Each scene shows the same named points in several views. A view is turned or mirrored, shifted and resized as a whole, has a little noise and may leave points out.

Scene 1
View 1
Mesim: 28 6 -11 -31 35 4 13 24 -35 -38 11 12 19 -8 2 -32 5 4 -38 20 -7 -9 -2
sogi: 14 -10 13 -20 18 -6 -9 19 -4 8 13 -10 12 -6 -10 4 -11 -29 3 8 9 12 15
far: 5 -19 6 -13 44 9 -5 10 10 -1 -2 5 -7 -7 -8 -9 2 -6 -13 14 4 -2 18
Bef: 26 -5 -3 -23 22 -5 -14 34 -29 -14 9 8 13 -2 13 -29 -14 -8 -10 29 -1 2 0
Beti: 10 -13 2 -19 40 7 -3 14 1 -9 -1 9 -1 -3 -1 -16 1 -3 -20 13 -4 -2 13
tebo: -25 -13 3 -30 38 14 3 2 22 31 -10 8 9 -14 -20 5 0 -32 -5 -19 -11 16 33
Lezat: 45 -8 18 -14 0 -21 -26 40 -27 -13 24 -13 11 10 14 -13 -23 -21 4 30 12 11
 -2
Suse: 18 -19 22 -11 22 -5 -16 17 11 4 7 -10 -6 7 -3 3 -9 -19 -2 8 7 9 17
mir: 11 -9 -18 -29 46 11 -9 30 -17 -19 -13 35 3 1 25 -51 -5 13 -33 25 -24 -6
 2
dimi: -8 -20 -21 -20 50 12 -23 28 -13 12 -13 29 4 -20 13 -42 -13 -4 2 40 -1 -2
 11
vuf: -6 -20 -11 -19 50 11 -17 20 -1 9 -13 24 -2 -12 8 -31 -7 -4 -6 26 -5 -1
 15
fime: -5 -11 -8 -23 42 8 -3 16 -9 8 1 7 12 -25 -12 -14 -3 -17 -1 20 8 0 17
Fil: -15 -13 -12 -27 46 14 -5 13 1 17 -11 20 9 -20 -6 -20 -4 -15 -5 12 -6 4
 21
nulat: 6 -15 9 -19 41 9 2 7 15 -6 -5 6 -6 3 -5 -7 5 -5 -26 -2 -10 2 19
View 2
mir: 16 -37 24 0 45 6 -6 24 -34 17 5 -12 -42 -28 -22 -17 -22 22 17 13 50 -6 2
Bef: -3 -17 -3 -12 20 21 -11 27 -13 -18 17 -17 -13 -22 -4 11 -16 3 3 14 23 0
 -20
tebo: 23 -1 4 29 -7 9 12 -30 -64 15 -10 7 24 21 23 7 1 -3 0 -40 -17 -36 49
Fil: 29 -14 10 22 19 20 2 -3 -51 14 -22 0 4 -11 12 2 4 5 7 -15 5 -15 23
nulat: -7 -12 3 16 8 -26 20 -9 -30 9 -1 -3 -14 2 1 5 -14 5 13 -18 9 -26 32
fime: 15 -6 0 14 13 19 5 6 -36 4 -26 -4 8 -19 24 16 3 -6 5 -11 7 -10 10
Beti: -5 -14 2 10 16 -12 13 5 -24 4 -6 -8 -14 -12 2 8 -11 4 13 -7 15 -16 15
sogi: -8 2 -19 5 -10 12 2 -1 -20 -22 7 -8 19 2 16 26 -3 -9 -4 -11 -15 -14 3
Mesim: -14 -8 18 -20 21 -1 6 38 -23 3 10 -23 -31 -33 16 12 -34 -9 10 4 67 -8 -7
Lezat: -25 -10 -30 -19 1 20 -15 23 11 -48 37 -21 3 -12 -8 27 -12 -2 -6 20 -6 2
 -35
Suse: -16 -8 -24 12 -4 -10 7 -10 -9 -21 9 -5 6 6 -4 19 -1 1 3 -8 -25 -17 10
vuf: 26 -28 7 22 33 13 -2 1 -37 12 -20 0 -11 -18 -10 -7 4 18 14 -1 4 -10 16
View 3
far: -11 3 11 -8 -11 -1 3 7 -3 5 9 -13 -1 3 -5 -3 -10 -2 -14 14 -9 8 -1
dimi: -12 1 -4 -2 -9 9 -8 13 -6 22 25 -4 -22 -1 -14 7 3 -11 -6 7 6 -8 -18
Fil: -22 10 -3 -8 -12 1 -15 4 -1 10 9 -10 -16 -6 -8 1 -2 -7 -11 7 -9 4 -10
Lezat: 16 8 13 6 -21 -8 5 18 -15 2 28 20 -10 7 -9 3 -12 32 -6 1 19 15 14
fime: -20 9 -1 -10 -8 -8 -8 6 -6 4 15 -4 -12 -4 -3 1 -7 -3 -5 9 -2 6 -2
Suse: 0 10 21 -6 -23 1 1 6 -13 0 11 -2 -5 3 -6 -7 -16 16 -15 10 -10 16 9
nulat: -9 4 12 -5 -13 -1 1 6 6 3 -2 -20 3 1 -8 -2 -7 4 -21 10 -13 13 -3
mir: 0 -6 -6 10 -5 3 1 21 18 23 12 -13 -5 3 -18 14 12 1 -17 2 15 -1 -21
tebo: -28 21 5 -15 -20 0 -24 -6 -1 -1 -7 -16 -15 -11 -3 -8 -9 -1 -18 7 -28 17
 -1
vuf: -11 2 3 -3 -11 9 -6 10 -3 18 15 -11 -14 -1 -13 3 -1 -8 -13 9 -3 -2 -14
Beti: -8 2 7 -3 -10 -4 3 10 4 6 8 -12 0 3 -8 1 -5 4 -15 10 -2 9 -3
sogi: -7 15 11 -7 -20 -8 -7 5 -13 -4 13 4 -11 -1 -3 -4 -15 16 -8 6 -4 18 12
Bef: 4 3 0 6 -11 -8 1 19 0 9 22 7 -10 3 -11 9 -1 16 -8 1 18 8 -1
View 4
mir: -8 22 -15 -13 20 -11 16 0 -21 16 -11 -15 -11 3 27 17 -25 18 15 3 3 -11
 25
Bef: -13 -1 -7 -20 18 3 12 -5 -8 12 2 7 -12 1 2 21 -4 -4 -10 12 -7 -7 24
nulat: -4 13 1 -7 -1 -14 -14 9 -10 5 -2 5 -14 17 6 -13 -7 7 10 -15 -25 -25 -6
tebo: -5 15 10 7 9 5 -46 23 -19 6 -27 23 -9 5 6 -29 20 -7 12 -27 -21 -25 -14
Mesim: -8 11 -16 -13 18 -5 24 6 -1 17 19 0 -11 1 11 28 -11 18 -12 -22 -6 -24 27
vuf: 0 11 -12 -6 18 -7 -13 5 -11 0 -23 -1 -7 5 21 -7 -7 -1 13 4 -2 2 6
Fil: -1 13 -8 1 21 2 -24 16 -11 3 -25 9 -6 -1 19 -11 6 -3 9 -14 -4 -7 4
sogi: -10 -7 7 -11 7 6 -18 2 -3 5 -2 26 -12 5 -12 -4 18 -16 -13 -1 -24 -14 -1
Beti: -2 9 -6 -7 7 -10 -8 7 -5 3 -2 5 -11 11 8 -5 -5 5 3 -11 -17 -16 1
far: 2 5 -7 -6 4 -12 -15 7 -2 -4 -5 7 -11 14 8 -13 -3 0 3 -9 -19 -11 -6
dimi: 1 8 -21 -5 29 -2 -8 4 -10 -1 -29 -3 -4 -2 26 1 -8 -5 10 12 9 13 16
fime: 1 3 -12 -1 20 3 -17 13 0 -1 -11 14 -6 -1 10 -5 10 -7 -4 -15 -6 -5 6
View 5
Fil: 10 -13 13 -10 17 26 4 4 9 10 42 -27 -14 -4 2 19 8 30 3 -11 -29 2 -16
vuf: 3 -1 11 -10 35 23 13 7 -4 0 27 -22 7 -12 -3 19 7 31 6 -16 -18 6 -19
Mesim: 39 -15 -34 -8 13 23 31 8 -20 12 -1 -30 0 9 6 -14 13 19 -2 -12 3 31 -80
Lezat: 10 -22 -8 -5 -10 -4 43 -13 -29 -18 -17 4 3 -5 -37 -17 31 2 5 45 16 33
 -25
tebo: 8 -24 31 2 -24 20 -11 -14 9 19 63 -39 -26 0 7 25 13 19 1 2 -45 -24 -9
far: 9 0 5 2 -8 14 1 8 -6 5 22 -22 12 0 -3 17 13 12 8 -9 -15 -10 -29
Beti: 13 -5 -1 1 0 16 11 3 -15 6 18 -27 10 -1 1 8 13 15 5 -8 -12 -2 -42
Bef: 17 -17 -13 -12 20 14 38 -3 -20 -6 -2 -12 -1 -5 -15 -9 18 20 1 12 4 33
 -40
nulat: 10 -5 9 8 -14 14 4 -4 -19 11 29 -37 12 -2 7 13 11 9 5 -9 -19 -20 -44
dimi: 4 -1 6 -19 54 26 19 14 4 -5 22 -13 2 -14 -8 16 7 40 6 -17 -16 24 -12
Suse: 0 -10 14 8 -28 0 10 -9 -19 -5 15 -13 9 -4 -18 8 23 1 8 23 -9 -10 -16
fime: 19 -12 -1 -9 2 21 3 10 13 7 28 -15 -13 6 -7 13 15 23 5 -4 -18 11 -19
sogi: 12 -23 6 0 -28 6 11 -8 -5 0 18 -11 -13 4 -20 4 25 5 5 28 -11 5 -14

In a view up to two points have been moved. Name them for each view, in the order of its rows, or write none.
view 1 -> none
view 2 -> vuf
view 3 -> none
view 4 -> Beti
view 5 -> none
